Points, in no order, along strands that fork, close into loops and pass close to each other.
In the rows, zero is written as 128.
Points whose rows are less than 147 apart are linked; no others are. Some points are linked to none.
biziv: [117 107 159 187  87  79 149 121 160 124 220 123 131 125 163  67 122 134
 117 109  95 142 180 123 107 151 135 103 173 137 119 146 157  58]
por: [157  73 114 119 107 155 170 102  91 111 181 130 162 118 127 113 118 206
 128 131 118 140 146  90 109 130 151 111  97 104  93 163 101 144]
monot: [113 102 152 184 122 104 113 103 165 105 128 109 129 110 151 124 144 131
 108 128  79 123 168 170 112 126 150 131 152 136 149  93 160  64]
velo: [119 117 116 196 161  96 134 157 140 117 145 118 107 126 121 133 160 108
 130  84 139 122 128 174 127 141 137 148  94 132 136  99 139 128]
bepa: [154 115  96  74 151 162 152 160 139 121  85 153 165  46 103 113 110 151
  90 125 103 122  55 138 145 106 110 109 127  78  96 175 121 187]
Koge: [132 142  79  89  96 132 116  90 141 111 114 152 126 148 112 142 140  94
 113 139 182  87 111  64 118 155 148 123 105 140 154 130  70 178]
zus: [116 199 141  99 115 141 101  88 105 120 119 129 116 180 144 138 134  89
 143 158 171 120 126 100 119 150 153 107 159 160 186 142  97 115]
rad: [148 143 201  70 153 170 121  89 129  97 127 122 196 135 131 113  88 188
  83 144 120  95 110 148  84 139 132 114 177 104 134 114 206 106]
duvip: [153  96 126 124 139 143 182 176 144 121 120 136 151  40  91 106 114 131
  87 124  85 122  99 131 152 100 150  94 129  86 117 183 154 160]
bavup: [113 118 105 190 135 102 109 150 135 127 175 113  80 170 116 122 172  80
 145 109 193 153 115 122 134 127  97 144  88 126 141  72 112 167]
fub: [106  91  78 123  70 101  40 149 153 129 173 136 103 148 151 114 177  70
 123 169 153 149 122  64 140 100 127 172 131 108 166  78 135 162]
kege: [121  88  64 158  89  63 116 189 186 165 133 128 103  90 138 153 156  64
 146  99 129 123 111 196 126 140 112 164 121 115 114 122 142 152]
memar: [166 118 108 116  90 183 157 108 135  82 119 135 140  97  62 137  82 180
 104 151  98 140  89  90 153 147 158  67  88  92 125 152 138 135]
kera: [121  48 123 151  98 103 129 134 173 123 152 109 129  79 139 124 138 143
 108 139 103 124 177 161 128 118 152 139 135 121 145 126 146 103]
nisi: [122 109  70 155  70 110  75 123 136 135 122 128 101 163 162 121 191  51
 149 132 143 139 109 100 125  93 121 150 132 135 173  80 103 141]
Panop: [111 178 124 150 135 106  83 130 104 157  84 102  83 197 121 126 127  61
 185 146 155 188 127 137 168 103  96 125 126 165 126 130 107  83]
dad: [138 129 166  82 114 157 172  64 144 120 123 154 146 119 114 193 119 185
 102 156 142  81 127  90  57 178 125 146 130 128 124 114 150 142]
vido: [148 152 144  93 171 156 157 134  57 161 112 126 158 166  98 157  93 159
 107 145 107 117 150 136 151 130 143 153 130 143  68 167  96 155]
zegap: [131 163 138  22 194 155 111 129 119 106  53 129 177 135 138 142 132 174
 104 129 103  78  80 118 136 108 116 152 140 117 109 125 140 169]
turod: [130 108 152 123 107 146 141 106  84 129 181 133 142 222 124  67 105 154
 130 134 138 121 154  70 119 161 144 118 173 181 139 150 146  55]
duzi: [142 187 163 174 174 108 103 178  91 164 101 133 104 134 113 121 127  81
 143  85 123 150 153 156 163 121 149 116 158 175 124 140 125 117]
pelat: [153 158 153  57 123 150 117  61 114 113 105  94 126 118 119 126  83 195
 121 152 116 131 111  67 131 179 172  96 143 125 139 142  70 145]
tupid: [124 143 136 119 123 139 144 140 100 152 141 152 128 146 111  87  72  98
 122 176 147 135 146  84 156 126 158  94 141 124 131 186  97 153]
gavad: [138 230 176 125 168 130 116 148  90 133  77 138 146 128 136 156 147 114
  84  89  87 123 126 177 138 110 121 138 195 156 143 125 170  97]
nef: [140 200 169  80 156 148 126  77 102 108  50  93 158 142 157 181 150  93
 113 112 116 136 111 160 106 145 127 151 164 144 187 109 111  98]
ses: [135 159 110 122 146 163 142 138 118 159  96 146 166 106 101 176 128  96
 177  97 158  71  87 156  98 112 101 148 102 136  47 118  86 176]
lozul: [162  90 153 143 114 145 175 126 149 107 156 152 140  66  87 111 110 141
  57 128 105 110 135 110 116 132 161 108 122 103 140 133 177 139]
dopaz: [144  86  88 104  70 131  99 123 137  95 194 132 109 113 123  97 130 157
 122 165 133 150 110  22 146 136 164 120 103  90 158 106 120 162]
Sozu: [135 100  65 165  72  67 101 159 168 161 137 110  81 125 126 147 162  31
 184 118 161 144 104 159 127 111 100 167  93 128  96 108 127 144]
Fuz: [113 116 160 116 175 142 147 127 122 107 125 124 158 134 137 126 101 165
  87 159  98 119 136 182 124 120 114 158 152 124 101 151 158  89]
noso: [106 153 105 106 112 135  79 107 131  95 123 143 110 167 127 106 150  85
 140 162 184 114  86  63 119 122 143 123 147 143 183 132  90 152]
lozo: [118 151 139 220 164  91 106 164 125 129 133 116 108 154 120 108 169  94
 140  73 127 138 161 153 151 112 161  95 145 163 125 133 135 116]
bokir: [170 168 186  49 169 161 122 147  66 160  84 139 169 128  94 172  94 165
  98 165  97 135 145 143 149 120 140 168 162 136  93 161 130 151]
suf: [147  83  49  98 117 139 130 137 148 122  97 167 143  58 108 135 121 154
 115 128 116 134  83 119 131 147 130 135  97  86  98 152  84 186]
Zoki: [108 141 121 199 104 108 142 127 136 156 130  73  58 157  92 140 144 102
 155 109 187 152 102 154 130 118  82 122  91 126 115  59 133 119]
vulef: [112 140 119 141 127 139 147 130 124 163 123 147 131 134  90 169 125 106
 191 114 189 112 127 101 118 113  82 131  88 143  46 131  52 171]
rem: [ 96 154 114 140 130 137 113 189  96 151 122 142  98 136 114 115 119 106
 194 126 186 103 100 104 137  98 127 123 140 165 119 150  91 142]
fif: [138 157 167  78 122 140 153  96  94 138 145 119 139 155 116 105  57 156
 111 169 147 127 153  70 137 160 153 105 146 135 122 177  85 145]
Lunuf: [126 223 148 127 139 123 113 117  97 124  66 111 135 139 153 151 140  81
 128  86 111 144 112 187 128 121 109 136 149 151 160 113 131  79]
perof: [118 112 138 164 116 119  91 138 131  96 174 127 105 152 124  84 179 111
 148 120 148 113 145  63 123  89 160 111 128 150 173 100 145 139]
vepon: [136 184 166 149 138 112  97 148  67 169  88 101 101 193 106 154 118 104
 158 139 123 182 167 155 177 112 130 141 144 179 131 119 125  73]
lasiz: [104 153 141 106 151 111 116 102 115 123  72 119  96 135 146 144 105 125
 176 137 134 124 126 108 113 150 122 171 103 163 119 120  73 132]
Rofof: [119 153  90 141 113 126 131 155 123 161  83 138 118 117 136 130 113  76
 142 107 140 122  92 198 121 116  88 144 135 150 101 148 107 124]
Fefip: [133  96 136  78 145 142  83 111 184  86 122 132 170  67 158 107 108 165
 106 167  65 115 119 154 126 119 134 118 130  66 143  89 195 102]
Ruki: [104 124 126 224  86  81 160 146 163 148 183 105  89 147 124 128 154 133
 132  85 130 149 159 171 128 118  92 102 131 136 112 123 175  79]
tari: [117 151 118 160 159 145 179 149 108 169 127 110  97 141  81 170 130 117
 182 118 168 142 111 138 155 111  66 135  90 151  35 140  78 122]
bago: [112  36  95 141 107  84 144 175 155 133 187 140 112  94 107 124 114 160
 122 141 168 136 145  78 138 158 145 154  95 100 125 126 119 162]
Novu: [183  89 137 119  85 150 149  86 136  93 167 143 126  88  76 130  97 162
  86 159 113 126 116  74 102 163 178 120  94  92 129 106 169 142]
Mivo: [126 156 121 119 140 158 154 167 118 176  94 128 170 114 128 143 111 107
 131  92 146  96 120 200 126  97  81 128 118 122  79 143 123 157]
karo: [145 128 117  73  85 152 107  77 134 104 151 122 109 113 132  90  92 172
 141 169 116 146  99  45 137 163 153  80 116  98 152 124  80 151]
Lod: [105 103 104 112 109 125 119  99 151 138  67 120 160 122 128 175 127 147
 124 114 155 117 144 154 112 116  87 160  92 135  90 105  72 153]
koruf: [122 133 138 187 132 107  97 155 137 126 150 133 104 145 128  72 166  87
 133 110 122 128 163  92 153  79 171  79 167 155 139 155 128 140]
fesam: [126 161 200 101 191 138 133 104  94 115  92  96 168 178 149 149 118 164
 117 105 101 135 137 168 106 146  96 161 141 144 151  78 175  67]
kekal: [ 86 156 140 126 157 120  98 103 114 137  89 122  88 207 130 140 128  95
 200 157 172 151 122  80 128 133  96 145 106 166 130 107  80 133]
ver: [103  48 118 149 114 121 162 159 126 134 191 163 123 147 115 106 114 186
 147 130 177 129 150  57 108 149 115 138 108 135 124 128 123 136]
Gulel: [126  97  78 146  69  98  95 121 132 140 110 121 104 121 143 142 145  83
 168 146 161 137 101 128 100 112 123 174 110 131 108 101  82 168]
mit: [116 137 146 151 125 139 151 118  99 133 135 118 134 155 102 141  94 152
 122 124 180 100 135 142 100 145 135 126 122 144 116 122 115 139]
bup: [130 133 114 100 162 156 182 138  99 142 100 147 161 130  96 135  86 150
  99 155 102  79 117 126 139 131 147 131 113 107  76 166 119 167]
nafug: [115 162 158 151 176 100 119 149 108 123 127  97 127 145 151 136 140 149
 131  91  77 161 162 188 162 129 120 148 146 164 130 138 153  40]
Goguv: [162 177 176 100 141 154 122 124  87 127 109 147 150 108 103 140  99 106
 102 121 142 130 165 145 142 117 160 110 153 159 150 182 122 115]
zatir: [ 99  66 103 127 122  94 116 155 168 118 192 130 108 109 166  77 129 147
 167 149  90 147 165 101 168 149 155 100 138 119 167 177 123  91]
Rufut: [126  93  62 126 100  94 143 175 171 160 105 150 141  75 133 131 117  68
 139 113 143 115  84 192 103 127  82 164 123 120  85 159 107 156]
vado: [121  71 136 193  74  85 167 158 173 136 198 127 131  84 125 104 138 136
  86 112 115 135 173 140 121 122 153 107 171 113 135 154 157 109]
tez: [138  83  97 112 149 153 149 110 118 110 131 153 158  90 129 155 141 223
 123 123 104 138 121 134 114 135 130 139  98  91  83 154  95 167]
niki: [ 75  83 133 173 109 120 165 178 135 164 198 146 116 170 119 105 119 128
 154 141 199 147 150  91 126 117  65 112 114 123 119 142 126 138]
pimep: [123 147 110 184 123  87 139 142 142 167 107  68  65 149 109 134 162  82
 193  85 132 153 124 167 165  92  92 103  80 143 103 100 155  99]
Nipa: [133  84 106 116 103 141 136 115 128 111 196 133 125 103 163  69 116 170
 128 137  86 136 156  82 151 152 150  89 136 121 170 143 116  77]
dosis: [114 132 119 144 145 134  88 115 115 128 140 133 106 147 185  95 146 114
 144 126 122 173 158 132 156 135 135 107 154 148 185 134  86  94]
fep: [161 124 132  62 119 195 163  92 129  93 108 145 180 109  86 153  98 211
  90 153  87 110  99  98 123 133 137  82 117  91 108 154 160 139]
tefe: [ 84  97 108 137 131  97  86 151 160 110 186 125  85 135 181  80 157 123
 166 146 132 162 134 104 150 131 117 128 144 132 173 150 100 116]
nub: [131 144 180 143 170 124 129 122  77 114 141 110 125 147 153 121 123 156
 160  98 104 148 155 147 115 140 138 150 122 162 144 122 152  71]
sifun: [131 127  82 154 128 124 114 134 137 159  83 157 134 126 167 121 141  73
 129 101  94 127 141 200 131 123 132 113 131 136 138 134 129 126]
bera: [ 92 130 140 193 109  97 179 169 140 152 191 130  97 153 125 104 128 102
 131 113 153 148 158 119 149 107  82 103 130 138 117 164 141 101]
rus: [115 102 135 209 121 112 167 166 150 142 164 113 106 111 107 148 163 129
 112  86 128 100 135 175 112 114 110 146 124 138 111  97 183 109]
tesat: [127 168 131 120  88 153 124  71 129 131 133 145 134 145 154 128 120 114
 104 145 128  97 149 118 115 162 161  84 157 139 195 114 128  99]
beso: [144 141 112 142 179 149 118 109 120 115 102 160 145 112 168 118 151 115
  96 113  59 135 136 191 136 139 151 118 133 115 155 129 145 115]
pozat: [137 155 200  79 146 164 156  71 124 112 122 127 179 155 117 171 101 186
  99 143 156  89 122 147  53 173 119 137 150 135 121 129 180 118]
pubup: [152 121 103 112 162 154 113 102  99 113 105 127 114 111 167 109 135 132
 121 138  80 166 127 139 158 141 161 124 144 135 161 158  78 113]
vosus: [163  96  71 129  72 104  97 142 136 119 173 134 103  59 157 128 154 119
 120 120 113 151 114 123 126 144 177 155 109  81 155 108 131 161]
rik: [121 139 170 111 184 140 113 145 150 109  90 125 152 120 151 141 150 131
 128 120 149 103  92 187  99  79  70 164 127  96  97  81 177 164]
samil: [ 99 136 131 178 149  76 125 125 172 117  99  86 118 140 167 145 178 118
 136  85  61 141 155 196 141 119 105 134 123 134 137  93 175  64]
Zek: [128 126 115  87 107 147 134  86 136 105 103 129 164 102 157 147 127 137
 102 134 117 100 138 155 108 120 117 153 110 121 130 112 105 138]
Mapi: [123 127 168  53 151 155 121  99 140  72 127 139 175 112 159 132 116 216
 106 154 126  95  88 119  81 107 101 152 147  80 108  97 183 136]
Bobim: [132 126 153  87 161 147 101 128 152  88 116 150 171 111 175 129 145 153
 113 142 117 106  95 160  96  85 111 144 134  64 134  82 204 153]
Leler: [148 134 101  80  97 148 145  78 142 120 109 151 141 113 117 171 130 143
  94 138 131  79 124  85 104 164 153 132  93 116 145 101 117 180]
Zadez: [104 146 110 183 130  99 102 167 156 168 136  77  51 175 103  96 197  62
 194  97 162 163  90 116 171  67  61  90 120 143 109 104 143 131]
lovun: [144 121 104 122 143 141 154 135 131 148 100 168 114 113 101  99  83  85
 106 152 113 105 127 105 149 149 163  98 107 118 130 156 117 168]
tufo: [143  54  92 125  72  83 109 160 153 116 217 119 102  76 138 114 124 154
 120 149 128 160 143  73 147 151 172 149 107  81 147 120 146 144]
Faka: [126 165 185 101 174 141 155  67  98 121  74  86 148 188 147 185 135 133
 125 114 118 129 140 130  91 180 118 151 129 147 176  79 133  93]
Vogu: [173 163 194  76 189 169 119 140 105 136  85 155 167 103 101 136  99 135
  83 139  90 128 158 146 153 109 150 113 160 135 131 167 179 127]

A fork is a point with three links, a tip a point with one. Leave the first point through the second and follow the links. Name the first fork or tip that comes.
Lunuf / nef | biziv
biziv / vado | gavad
Vogu / bokir | tufo
dopaz / karo | Goguv
por / tez | fep
fep / memar | por
